Each row is a point on a tangle of strands that fork and nearly touch. The rows are in no order.
Two points are linked if the straight distance between their rows is under 181. Some points are linked to none.
Z_841: [ 16  17 -68 -18  -9   8  22  10 -40 -52 -39 -31   3  16  25  47  36  -9
 -13  70  -3  -1 -68  42  -9  17  32  39 -46  -2  -9  30 -31  12  15   7
   2 -37  14  32  11  12  -2 -24 -24 -23   6]
Z_994: [  0 -26 -24  -4   1   7 -14  29   2  12  44  18  -4   5  -8 -38   7 -41
  41 -80 -18 -20  22  19  29 -22 -14  -9 -15 -22  34 -42 -46   5  56  48
   9  38   1   4 -13 -16  11  32  57 -40  -3]
Z_338: [-11 -10 -14  12  27  64 -51  45 -23 -48  14 -19 -32   8  23 -65  51 -18
  65 -25  17   6 -42  10  34 -14 -41  37 -38  58  33 -26 -78 -10  47  42
 -22 -20  53 -17  19   1  48  20   3 -11 -67]
Z_883: [-32 -10   0  33  57  71 -56  51 -14 -47 -30  40  -5  33  -3 -24  80   4
  20 -25  31  20 -51  18  39 -33 -15  10 -46  33  30 -32 -46  22  29 -14
 -41   1  58  12  50  -1  28   9 -17 -21 -43]
Z_828: [  6 -23  28   0   4 -47  24 -36  17  54  -4  -6  53 -49 -16  29 -59  -8
  28  11  -7  -2  53   1 -29 -28 -30 -32  36 -24  -1 -47  54  17 -48  11
   8 -16 -27   3  14   3   1 -16 -20 -11  55]
Z_290: [   7    3   27   51  -12   39 -105   47   24   14   -8   34  -32   31
    1    5   47   21   21  -49   35  -15   -5  -11   19  -33   -6    5
  -20   -2   10   -8  -18  -20   -4  -30  -29   24   18  -16   13  -30
   20   24    0  -10  -24]
Z_536: [-23  43  59   3  44  13 -29  43 -26 -46   8  10 -43  13  29 -40 -21  36
 -28  36  45  25 -10   6  11   1  41  14 -67  56 -28   1 -13 -12   7  12
  15 -47  24 -21 -10  29  12 -17  44  24 -72]
Z_392: [ -2  37  -9  29 -11  25  21  20 -39   5  20 -50 -12  68  24 -15  49  -7
  59  18 -59   7  -2  -3   7 -12  71  -9 -60 -11 -56  47 -30 -51  66 -44
  10  -2  -9   7  20 -24  24 -49  35   5 -33]
Z_774: [-16   5  33  -5  33 -24 -44  20  -1  31  12  45 -56  22 -35  -6 -43  -6
 -31 -40  41  35  73  12  27 -31  -1 -32   0 -22 -30 -45  24  48 -30 -15
  43  12 -26  19  11 -48  38 -18  -6  12  20]
Z_350: [  7  24 -64 -17 -42 -19  72 -18 -17 -29 -25 -59  45  -6  20  21  10  11
  46  32 -68 -36 -26  -6 -16  24  18  17  33 -40  -3  54  13  -8  30 -24
 -21  10 -18 -13 -22 -27 -16  -4  -8 -31  41]
Z_118: [-37   7 -69  12 -16  56  -1  31  -5 -25  -9   8 -16  40   3  29  55  16
   5  16  21  17 -54   4   0 -46  -5  12 -17 -16  -7  29  13  18 -16 -33
  -2  28   0 -10  10 -34  29 -28 -29 -44   7]
Z_229: [ 14  17  48   6  30  39 -49  13  17  11  -5  32 -30  -1   3 -34 -33  -5
 -31 -15  36  14 -42  -9  24 -18  44 -34 -42  25 -28 -36 -12  31   1  89
 -22 -38  12  24 -11  50  10  20   8  41 -65]
Z_400: [ -9 -61 -38 -26  48   5  -9 -19   1  -7 -42  33  22 -16 -33  26  12  38
 -39  19  26  16  -3 -42 -21   5 -36 -12  30  -5   8  -5  16  26 -30  -4
  -8  64   9  23   9   5 -29   7 -45  -1  27]
Z_851: [ -3  29  62   5  27 -40 -36 -14  48  11  13  66 -21  17 -40 -28 -31 -31
   2 -32  11   2  75  26  37 -19   5  -2  49 -25  15 -64  54 -12 -22 -38
 -12   1 -38 -26 -26 -11 -50  18  10  33  35]
Z_376: [ 14 -53   4 -35  -6  -5 -18 -38  34  20 -50  23 -46 -26 -30  61   2  76
 -35   4  47  42   3 -47 -24  46 -49   8  31  48   6  67  17  34 -80 -81
  -7  40 -20 -10  51 -15  25  -3 -72  30   7]
Z_624: [ 26  -9  17 -25 -40 -63   3 -10  -2  30   9  -1   7 -12 -20  12 -47  10
 -10  24  18  23  48   9 -21  -5 -13  -3  10 -32 -16   3  58  36 -57  -7
  40  -1 -19 -15 -10 -19  13 -27 -26   0  32]
Z_226: [ 21  12  74   5   4  30 -28 -12   9  40 -13  -4 -58  -3  -5  -6 -43  25
 -64 -12  49  42 -43 -33   0  17  42 -30 -25  29 -71  22  -8  12 -20  57
   0 -26  26  25   3  44  27 -34  -5  57 -64]
Z_867: [-35  17  31 -33 -29 -45  46  21  13 -17  86  15 -29   5  -2 -38   3 -32
  12 -51 -54 -22  42  31  27 -14 -12  16  41 -19  34 -27   3 -11  42  13
   3  14  -5 -42 -47 -53  -8 -16  50   1  29]
Z_595: [ 28  27  -1  66  45  35 -45  -8  12 -16 -45  25  11  -4   0 -10 -14  -3
 -26   4  13  -3   2  -3   8 -29  52 -37  -1   9 -28 -35 -25 -22  53  -9
 -20 -11  23  -2  23  29 -25  53  18 -11  -8]
Z_154: [-23  -4 -66  -1  -3 -15  58 -17 -14 -25  52 -35  31  -9   1 -16  39 -21
  14 -23 -67 -32 -17  34  11  41 -26  26  34  -3  -4   0 -70 -30  44  81
  11 -18  29  21 -42 -41 -16  18  47 -20  42]
Z_723: [ -17  -24  -22  -33   -4   17    8   -9  -45  -44   46  -43  -14    2
    3  -14   -1  -20  -33    4   41   12 -103   10  -13   44   24   30
  -43   38  -14   12  -66  -14    7   94   31  -51   41   42  -35   32
   33  -41   10   21  -28]
Z_766: [  8  20 -57   8 -24  -6  44  -6  19 -20  -3 -19  40  -9  18  11  49 -10
  43   3 -76 -44  -6  28   8  11 -32  26  58 -32  15  19  -9 -30  26  30
 -39  -2   4 -10 -27 -24 -46  33  10 -27  40]
Z_742: [ 25  -8  46  10   5  13  23 -59  15  37 -20 -36  34 -47  -5  43 -27  15
  -7 -20 -27 -24   6 -36 -52  50  -5 -57 -11  -1 -17 -15  -6  -5  17  56
 -31 -38  -4  48   8  34 -22  32 -13 -16  -6]
Z_904: [ -4  13   4 -17 -26 -37  18  16  11  42  46  28 -24  26  -5 -16  14  -3
  65  43 -28  11  50  -4  22 -61  19 -36 -15 -32   2   1  42  23 -11 -51
   0  20 -81 -22 -17 -25  -7 -34   4 -20  -3]
Z_207: [ 36 -33   9  -3  25   9   3 -17 -40  43 -54 -12  -1  10   8  49  46  35
  -7  41  -2  12  18 -50  -5  17  27  -2   0  -3 -42  45 -81 -24  51 -66
  -1  18  -6  46  46 -27  18 -43   2 -24 -20]
Z_394: [-29 -26 -34 -15  29 -23 -19  19  20 -58  27  65 -11  17 -24 -42  -2   5
 -20  -1  32 -13  35  10  29  -9  -1  45  11 -10  56 -26   7  18 -21  10
  27  16  16 -25 -44 -31  -1   4 -13  36  -1]
Z_145: [-32  41  30  50  27  25  -1  38 -74   6  34 -36 -15  67  29 -74  44   6
  36   4 -35  34 -10  30  26 -20  55 -33 -82  15 -40  -5   0 -65  70 -26
  39  15  17 -10  40 -17  28 -36  41   8 -44]
Z_212: [-72  24   5  14  38  24  23  12 -38 -25 -12 -13   2  27 -31 -35 -22   3
 -79  17  20  58 -11  -9  16  -8   2  18  -3  13 -21  -4  15   5  -7   1
  33   2  38  -6  14  -1  -2  -7   4  13 -16]
Z_125: [ -7  30 -36  18  10  42   7  -7 -24 -13  60 -74 -16  -5  41 -66  21 -65
  35 -34 -42   6 -23  58  31 -18 -16  24 -22  36  -7 -44 -48 -63  54  81
  30 -63  23 -29   0   7   4  44  51  -9 -32]
Z_403: [-11  15 -55  18  19  56 -37  40  32 -27   7  42  18  26   2 -15  19 -62
  28 -58  26 -27 -23   2  22 -34 -30  19  -1   1  33 -39  17 -12 -33  10
 -13   4  -5 -29 -17  20 -30  54   6   6  11]
Z_962: [-42  12 -49 -30   0 -16  63   2  20   1  25  33   1  15  -3 -30   6 -24
  45  23 -13  -6  20   9  17 -39   2 -14   1 -46  56   0  75  48 -23 -46
   4  31 -69 -29 -42  -4 -21 -28 -15 -19 -10]
Z_676: [-34  10   2 -21 -43 -64  24  17 -13 -22  89   2 -43  18 -16 -23   9  27
 -27  -9 -14   5  29  14   7   9   6  19  32 -19  13  23  18  -8   2 -22
  23  31  20 -29 -49 -67  10 -25  15   8  37]
Z_611: [ 35  23 -40 -14 -53 -26  43 -24  18 -41  -8  -3  64 -40  36  -7 -21 -54
  30  18  19 -42 -55  51 -17  27 -31  33  55 -31  47  10  78   4 -40  -4
 -21 -36  -5 -38 -57  58 -39   0   0 -11  30]
Z_717: [ 11  -3   9   9  -1 -32  35 -54  29   7 -41 -13  40 -42 -21  58 -49   4
  -6  20 -15 -12  26  10 -47  20 -27 -13  32 -12  26  -5  62   8 -51 -23
 -19 -26  15  17  29  31 -25   3 -69  13  26]
Z_176: [-14  37  23  25  19  -8  26 -18   8  33  14  14  40  -6   9 -10  -3 -34
   1  -8 -29 -29  52  28  14   5   9 -60  11 -27  30 -54  23  25   1  16
 -21 -47 -25  35   5  29 -36  58   2 -21   9]
Z_731: [-33 -45 -25  15  38  26 -16   1  10   4  13  43  -1  16 -50   2  28  13
 -25 -36  20   9  11 -22   6 -33 -15 -32  25 -15  12 -25 -23  14  13  -7
 -10  66   9  28   7 -14 -11  13  -6 -29  18]
Z_32: [-77   3 -54  33  32  66 -22  46  -3 -50  22  30 -31  49  -4 -31  60  -1
  18 -24  38  22 -36  26  23 -57 -18  24 -33  15  29 -16  -2  12   0 -14
   1  19  32 -20   6 -31  42 -23 -12 -22 -25]
Z_980: [-28 -12  20  46  34  -8 -50   7 -36  60  27  25 -35  32 -30 -49  11  28
  -5 -61   2  39  43   7  45 -34  40 -82 -13 -10 -12 -35 -21  21  32 -47
  26  54   5  26  49 -43  48  22  27 -48   1]
Z_364: [-14  23 -37  -4  26  48 -18  12 -16 -53  33 -55 -43  -5  38 -66  16 -47
  85  17 -21  -2 -25  36  38 -19 -39  54 -24  93  20 -34 -76 -57  48  29
   3 -69  18 -41  16   9  31  50  23 -12 -68]
Z_943: [-33  33  56 -25  42 -17  14 -23  14 -19  -1  16 -42  17 -34   0 -29  20
 -46  14   1  59  72  -3  10  26 -18   2   7  22  18   0  43   9 -42 -49
 -13   0   4  -6  14  14 -44  28 -14  55  -9]
Z_665: [ 30 -21  35 -29   2  -6 -15   9  -1   2 -20   9 -35   5   2  25  -1  48
 -65  11  24  18  32 -40   3  47  -8  28  16   6  17  53 -19  20 -22 -30
 -18  18  44  16  15   2  14   3 -32  57 -48]
Z_992: [-10 -26 -28   0 -37  40  10   7  36 -20 -58  36 -22  13 -10  60  24  58
 -23  43  16   7 -17   2  -9 -30  11  18  13   3   9  40  15  44 -34 -76
  -6  40 -52   9  37 -19  31 -39 -51 -18   3]
Z_506: [ 27 -69 -54 -29   3 -32  -3 -20 -26 -26 -72   8  10 -18  -6  31  18  52
 -62  69   8  -4 -33  -5 -31  49 -16  25  41  -6  25  36   7  30  -9 -31
   0  58   2  43  15  16 -16 -16 -60  10  35]
Z_267: [-19  17 -51 -12  12  46  35 -21  -3 -94 -33 -33  15 -29 -15   8 -16 -16
 -57  33  13   9 -88  -9 -16  13   2  18 -25  41  -1  -4  -3  10  19  46
  -5 -33  18 -11 -15  50 -40  17 -23   1  -7]
Z_44: [-33  24   8  39  37  73 -21  54 -73 -12 -15 -30  18  46  48 -57  45  -2
  19  -3   8  31 -47  35  29 -36  12 -11 -75  17 -36 -26  -1 -20  33  28
  30 -14  38 -20  53  -1  40  -6  32 -16 -41]
Z_297: [-31  33 -31 -28  -4  12  68  13 -28 -32  14 -24  -2  40  33  -5  26 -29
  13  56 -27   1 -15  47  12   6  50  19 -62   4   8  18 -20   2  10  16
  24 -44 -29  25   2  19   1 -29  31 -17 -30]
Z_824: [ -6  -6  25  40  10  -7 -14   1 -18  86   4  -2   2  19   0 -13   2  12
  20 -16 -14  20  69  -9  13 -28  49 -73 -31  -8 -39 -20 -22  10  -2 -31
  45  10 -37  27  64 -31  44  11  25 -29   5]
Z_302: [ 17   4  61  26  10 -12 -48 -30  61  24 -21  40  -9 -16 -30  14 -60  13
 -17  -7  40  12  58   8   0  -8 -15 -10  68  -1 -16 -27  52  -7 -74 -12
 -12 -14 -36 -13  -2  10 -17  16 -13  50  27]
Z_85: [ 30   8  16  -4 -51 -31   4  15  -3  47  48 -18  -6  15  17 -15  17  -2
  76   4 -43  -2  50 -13  -2 -32  29 -22 -39 -20 -47  17  12 -42  24 -25
  38  22 -44 -38 -17 -37   5 -36  59 -22  -1]
Z_931: [ 13   6  38   1 -20  20 -37  43  19  17   0  31 -27  18  21  28  21  42
   9  11  12 -25  33 -17   8 -11   1   1 -18  -1  14  21 -14  13 -11 -24
 -29  16 -44   8   0  -5   6  24   8 -16 -38]
Z_667: [  6  -5  24 -42   5  46   0  48 -21 -28 -29   2 -12  23  42  28  45  44
  -4  19 -24 -19  -2 -30  19   2   1  46 -41   6  30  38 -37  10  47 -31
 -36  18 -12   7   9 -11  18  22  11 -14 -61]
Z_353: [-43  -3   8 -10  18 -36 -24  21  12 -12  71  45 -35  14 -31 -74  13 -33
  33 -76 -43  -5  25  27  62 -40  -8   9  15   1  59 -60 -26 -12  63   0
   0  44   5 -42 -18 -46  -7  44  52 -24  18]
Z_757: [-25  41  61  -9  33   1 -23  22   7 -54  25  41 -30  20  -7 -53 -23  -1
 -24  39  25  20  27  13  49 -24   4  44 -28  42  33 -23  12   0   1 -13
   0 -38  -5 -36 -27  23 -20  19  20  40 -63]
Z_282: [   1    8   29    3    6   10  -30   18   37   18  -54   34  -58   -7
   10   52  -17   69  -21   19   51   39   43  -36    3   -5  -15    9
    1   47  -29   60   23   21  -78 -104    9   14  -32  -40   55  -27
   35    2  -16   29  -12]
Z_254: [ 49  -3 -47  42  10  38   1   1   4  13 -43 -29  86 -45  20  44   4 -48
  47 -16 -32 -43 -26 -44 -18 -39 -18 -42 -12   1 -57 -31 -27 -13  27   7
 -11   0 -24   0  18  10 -12  54  27 -37  53]
Z_305: [ 24  13  33   0   2  78 -41  19 -11   7   9 -26 -16  17  41 -43  -8 -16
  17 -22  20   6 -59   6   7 -17  25 -10 -51  15 -36 -15 -19 -22  22  93
  -9 -29   5  -1  -9  45  21  14  48   6 -56]
Z_749: [ 20   2 -25  23 -60 -11  36 -15  50   2 -17  16  66 -22   9  17  -4 -39
  58  -7  -4 -52   3  17 -17 -17 -39   7  60 -39  41   3  85  -3 -53 -31
 -14  -7 -22 -52 -24   6 -26 -10 -26 -16  42]
Z_159: [-49  22  32  15  59 -15 -28  22 -28  30  22  27 -17  30 -27 -38 -27 -24
 -39 -64   5  29  44  20  52 -27  23 -54  -6  -8   1 -76   7  40   7  -6
  13  12  -4  31  35 -21  16  45  18  -7  24]
Z_511: [ 55 -39 -11  18   0  14 -44  -4  -5   4 -49  20   5  -5  -5  11  40  19
 -46  -8  31 -11   1 -48  11  22 -11  18  36 -15  -4  16 -45  -9  21 -18
 -15  12  77   4  15 -19   4  -9 -43  21 -17]
Z_12: [-18  35  32   9  43 -36 -24   7  26  22  10  44 -33  43 -29   4   0 -10
  -6   8 -21  25  73  16  37 -31  25   1  12 -18  31 -16  13  -1 -12 -63
 -17  17 -12   0  18  -4 -36  20  -3  29  -3]
Z_686: [ 10   4 -14   8  18  86 -30  50 -31 -16 -37 -15  23  22  29 -14  13 -17
  -7  -6  35  17 -69  -9  12 -39  -8   4 -46   2 -40 -11   1  15   2  54
   0 -16  39  -7  21  23  28   3  14  -3 -33]
Z_539: [ -4  31  45  -5 -38 -19  -1  15   8  18  30  11  -9  -5  -6 -19 -62 -44
 -27 -52  25  -9  28  10  -2  13 -26 -10  -2 -19   0 -31  67  18 -35  37
  31 -21  -5 -26 -37  -3  -6  -5 -15  26  13]
Z_911: [-34   8   8 -23  25  20  58 -17 -29   2  22 -22  44  17  14 -11  14 -18
   3   4 -49 -17  20  26  12  12  27 -21 -25 -22  19 -20 -19  13  21  57
   2 -30 -26  41   4  21 -10  39  27 -27 -15]
Z_563: [ 49 -48 -18 -41 -35 -71 -20  -9  12  -5  -3   6   8 -35 -32   4 -62   2
 -46  -6  40  -8 -64  -5 -35  41  14  29  20  -6  -3  29   4  41 -27  61
   4  27  37  34 -47  43   6 -32 -19  54  17]
Z_637: [ 21  -6 -17 -52 -27 -32  44 -20 -50 -38 -51 -52  44 -27  21  21 -15  68
 -12  35 -23 -11 -14 -32 -34  53  20  18  31 -29   6  61  36  10  -2 -51
  -9  29   8 -28  -3 -15  16  11  -8 -21  29]
Z_599: [ 26 -36  25 -23 -13  12 -10 -12   7  21  37 -15   2 -15 -16 -11  -9 -52
   0 -79 -23 -13  -9   8  -1   3  -7 -20   3 -18 -19 -54 -53 -14  55 105
   2   6  17  30 -23  10 -10  -3  57  -4  15]
Z_328: [ 38   9 -39  11 -32  -8  25  -3 -30  -2 -26 -41  -7  21  12  32  36   8
  40  56 -32  -2  -7 -25 -12   6  54  13 -30 -16 -46  57 -51 -26  61 -60
   9   9  -5  16   9 -42  22 -63  -7 -15   3]
Z_809: [ 26   1  14  -1 -39  10 -11  11  38  10  32  10  -5 -28  -4 -13 -46 -57
  -2 -75   8 -32  -6 -10  -7   4 -18 -29  -4  -8  -9 -47   9  12  -1  96
  -4  -9  12   3 -44  24 -12  13   6  25   5]
Z_612: [ 26 -18   5 -12 -35 -34 -11  -7  33   2  12  12   6 -40 -22 -19 -35  -7
 -40 -55   4 -19 -27 -31 -23  50  -6  -2  32   8 -10   8   0   8  -9  84
   1   2  73  -8 -51   8 -15   0 -16  51  19]
Z_252: [ 46 -10 -61  29 -46 -15 -10  -2 -13  -3 -24 -12  48 -28   6  25  18  11
 -14   1   0 -27 -38 -20 -33  32  -6  -4  30  -3 -65  34 -28 -24  17  20
  22  -7  50 -14 -11 -33  -4  -2   3 -28  63]
Z_235: [-28  18  68 -37  -6  11  16 -19 -25  -5  20 -30 -34   8 -17 -13 -45  29
 -86   0  24  47 -21 -19 -14  39  14  -1  -8  29 -30  18   9  -3 -16  36
  10 -18  18   9 -12  32  -1 -17  14  35 -30]
Z_844: [  4 -13  27  13 -17 -71  36 -35  44  42  13  35  63 -51  -2  27 -33 -14
  75   5  -6 -51  23  24 -23 -18 -52 -10  83 -21  56 -33  97 -13 -68 -46
 -18 -35 -14 -15 -13  -8  -9 -47 -38 -16  62]
Z_827: [-26  79  56  18  32 -25   3  23 -15   7  38  20 -28  38   5 -38 -13 -32
 -10  23 -12  24  48  27  45 -34  41  -4 -29   2  14 -22  13  -9  23 -48
  -2 -23 -18 -18  -5  26 -29  20  42  13 -42]
Z_441: [  9  33  39  33   4   7 -19  33   6  55 -59   7 -22  -6  31  37 -14  25
   2  41  10  21  45 -37   2 -31  29  -6 -37  39 -54  30 -12  -3 -21 -86
  23 -16 -38 -22  79 -15  29  -3   9  -9 -16]
Z_72: [ 15 -59 -12 -31  13 -61   2 -34   1 -16 -58   9 -23 -31  14  44 -23  72
 -36  60 -10   1  24  15 -56  86 -31   6  60  17  40  55  31  20 -52 -62
 -17  53 -26  48  31  27  -8   9 -56  38  35]
Z_887: [ 12 -19 -55  22 -10   0 -10  12 -11  -8   6   0  24 -17  -5  -8  50  -2
  -9 -49 -10 -25 -27 -37   2  41 -39   9  26   3 -20   9 -62 -29  47  48
   1  18  72  -2 -30 -44 -17  15  31 -25  27]
Z_188: [  -1  -20  -35  -44   -4   34   35  -23  -33  -52  -25  -36   -6   -1
   -9   30   26   -7  -54   40   21   32 -112   16  -22   36   21   20
  -65   29  -21   17  -38   11    8   59   14  -38   20   47    2   50
  -13  -44   -8  -16  -21]
Z_141: [ 53 -27  18 -25 -46 -88  -6 -45  40  26  -2  -4  15 -65 -16  52 -91   2
 -13   9  18 -36 -45  22 -75  45   1   3  19  12  14  15  27  28 -35  40
  -6 -24 -16  39 -31  65  -6 -26 -36  30  30]
Z_923: [ 15 -48 -49  -8 -59 -35  29 -17  31  30  -6 -10  22 -32   0  44   3  23
  61  33 -25 -25   8 -24 -38 -37 -12  17   2 -23  17  36   3   5  -4 -38
  13  47 -70 -22 -12 -31  29 -40 -22 -40  32]
Z_443: [ 20 -66  -7 -17   9 -43   4 -31 -12  73 -25 -12  -3 -18   7  69  29  67
  -1  51  -7  10  30 -53 -32   5 -15  14  34  -2  -9  61 -55 -12   2 -66
   6  52 -37  25  34 -34  35 -32 -13 -19  19]
Z_319: [ -8 -20  24 -33  21 -21  67 -47 -22   0   4 -43  56 -35   4  20 -21  15
  21  -8 -48 -46  18   3 -42  56 -21 -34   0 -30  25 -19  21 -10   9  61
 -17 -16   8  53 -18  21 -26   7  -1 -26   6]
Z_312: [ 25   9  38   2  -8   1 -52 -22  36  29 -32  13  -3 -17 -33  33 -44  21
 -37  15  38  30 -20 -31 -24   7 -19   4  24  19 -40  11  38  13 -73  26
 -19 -22  -4  -6  10  23 -17  15 -52  39  19]
Z_777: [-17  66  36  -4  17 -26  53 -16   3  17  31  -3  11   1  30 -32  -4 -75
  33  31 -31  -7  25  22  29 -18   6   0   8 -38  44 -12  44 -15  24 -38
 -25 -33 -36 -40 -38  47 -66   4  31   0 -31]
Z_367: [-59  22 -22  -2  14 -43  50  -6 -36 -16  22 -35  -2  15 -27 -14 -20  14
 -42  17 -16  27  24 -18 -13  27  19   4  19 -11  -2  23   6  -6  -4 -28
  17  20  34 -12  -6 -23 -19  -9   0   4  19]
Z_838: [ 24 -32 -30 -38 -39  17 -14  15  30 -15 -28   9  20 -16   4  33   7  11
   6 -16   7 -55 -73 -37 -28  45 -32  28  11   8  36  40  13  31 -33  38
 -49  23  -9  15 -28  25  -5  21 -63  27   9]
Z_516: [ 19  12  43  40 -21   5  13 -26   0  55  14 -14  26  -5  14 -16 -31 -13
   2 -18 -18  -9  63  14 -10 -10  46 -74  -2 -24 -38 -40  12 -12   9  20
  32 -22 -37   9  17   6   7  16  40 -18   8]
Z_946: [  2  25 -25 -10 -14 -21  30 -39  11 -41 -47 -31  31 -31 -18  58 -43 -13
 -52   8   3 -15 -66   6 -50  44  -3  21  -9   9  28  16  39  18 -27   4
 -26 -32  19   8  -8  63 -42  15 -49   6  14]
Z_99: [-26 -50 -27  15  -4 -11   7 -17  53   9  22  45  25 -19 -40  33  23   6
   6 -70 -24 -32  14  -9 -18 -11 -43 -18  70 -26  28 -24  -2 -11   2   1
 -21  60  13   7 -18 -33 -23   7  -1 -20  66]
Z_445: [-65  18 -67 -15  24  19  45  14   9 -34  26  17  17  20  -4 -46  18 -58
  43 -10 -18 -15  -3  16  40 -44 -19  20   2  -9  65 -18  27  18  -7  -7
   5  14 -27 -47 -19  -1 -30  29  -7 -14 -11]
Z_26: [-17   1 -26   5   7  49  14 -18 -48 -47  53 -64 -19  33  26 -10  44 -31
  17  -5  10  12 -49  54 -15  29  24  33 -49  21 -24  12 -82 -59  44  58
  29 -53  35  45 -12   9  35 -55  38  -5 -29]
Z_866: [ 11  14 -20  16  18  31  10 -24 -37 -10  50 -61 -13  38  19 -45  53 -53
  71 -17 -59  16  -5  57  31  -9  36  10 -57  -6 -15 -13 -72 -62  82  46
  21 -37  15  23   9   0  12 -10  50 -16 -43]
Z_512: [ 19 -29   1 -24  16   7   1  27 -17 -41 -34  26 -53  15  24  33  58  80
 -44  60  -3   6  30 -16  13  18  10  29   2  10  27  50 -34  19  30 -90
 -26  45  10  25  19 -18  23 -21 -26  21 -42]
Z_372: [ 36 -56 -21 -15 -12 -54 -20 -22 -11  67 -19 -18  53 -35   4  56  -4  27
   2  21   8 -13  -4 -52 -43  23 -15   9  15  -1 -46  36 -42 -14 -16   9
  24   6  -3  14  18 -23  16 -11 -12 -24  55]
Z_97: [  5   2  12 -29  18 -37  16 -30  26 -27 -27  14 -36  16 -20  32 -24  49
 -35  67   1  60  54  23 -10  30 -14  14  49   5  21  45  55  19 -67 -82
 -23  22 -20   7  25  13 -27   3 -29  60  15]
Z_769: [-25  17 -13  74   8  53 -82  53 -10  12   6   8   4  31  -8 -37  30 -32
   2 -65  15   5 -41  11  28 -49 -22 -27 -15  12  -8 -59  11 -27   7  11
 -10  28  28  -9  19 -12  -5  54  30 -13  19]
Z_805: [ 41 -34  37 -11 -50 -37 -39 -31  42  37 -24  -4  -3 -47 -44  32 -47  54
  -7  13  44  26  -2 -44 -39  19 -44  27  38  43 -13  49  33  11 -80 -37
   4   7 -14 -39  17  -6  15  -7 -70  39  37]
Z_941: [  9  29 -28  26 -42  19   3  37  -4 -50   2  -5  -3  19  36 -12   7  -1
 -18  20  15 -32   5  16   6   9  26  39  12 -18  16  31 -12  -8  15 -10
   3 -20  31 -17 -24 -15  22  -1  -2  11 -16]
Z_471: [ 58 -33  15  -1  -7  27   2 -36  28  37 -64 -30  58 -74  10  53 -45   2
  -2   0   0 -32 -48 -76 -54   5  -5 -34  -6  24 -42  -7   2  13  -1  52
 -33 -22 -10  11  13  55   5  17 -32  16   6]
Z_358: [ 26 -21   8 -13 -57 -18  38 -14  20  44  16 -19  31 -23  22  17 -18 -10
  81   7 -20 -42  42  -1 -35 -16   6 -12  -6 -26  -9  11   0 -19  -9  10
  29   6 -90  -7 -19 -13  12 -42  36 -42  22]
Z_75: [ 40 -17  71  12   1 -21 -74  -3  16  66   7  11 -54 -20 -38  -2 -47   6
 -16 -28  41  24  58 -22  10 -10   2 -42 -10  14 -50 -36 -27   5 -12  11
  25   6 -15  11  27 -26  16 -15   1  17  -1]
Z_329: [-25  48   9  -5 -13 -31  75 -26   4  -3  43  -6  43 -36  49 -47  -2 -79
  50  12   8 -30 -13  44  19  33 -48   5  60 -46  60  -4  74 -14 -15 -22
 -15 -50  -4 -48 -66  40 -60 -24  16 -17   7]

A fork is a point with three links, a tip a point with one. Leave the first point through the second and follow the links. Name the first fork or tip that comes.
Z_512, Z_667 | Z_923
Z_766, Z_154 | Z_809
Z_392, Z_328 | Z_637
Z_962, Z_445 | Z_511
Z_188, Z_723 | Z_992

A fork is a point with three links. Follow the links from the first point to the second and name the forks in between, in order.
Z_75, Z_757 | Z_911 Z_188 Z_828 Z_827
Z_757, Z_353 | Z_827 Z_828 Z_809
Z_141, Z_637 | Z_809
Z_943, Z_516 | Z_12 Z_827 Z_828 Z_188 Z_911

Follow the links from the first point to the second, and from the first to the third. Name the last point that the two ways share.
Z_125, Z_302, Z_676 | Z_828
Z_809, Z_536, Z_118 | Z_828
Z_176, Z_72, Z_805 | Z_12
Z_943, Z_32, Z_980 | Z_188
Z_777, Z_866, Z_176 | Z_188
Z_141, Z_312, Z_44 | Z_809
Z_563, Z_125, Z_637 | Z_809
Z_212, Z_441, Z_99 | Z_12
Z_742, Z_563, Z_75 | Z_911
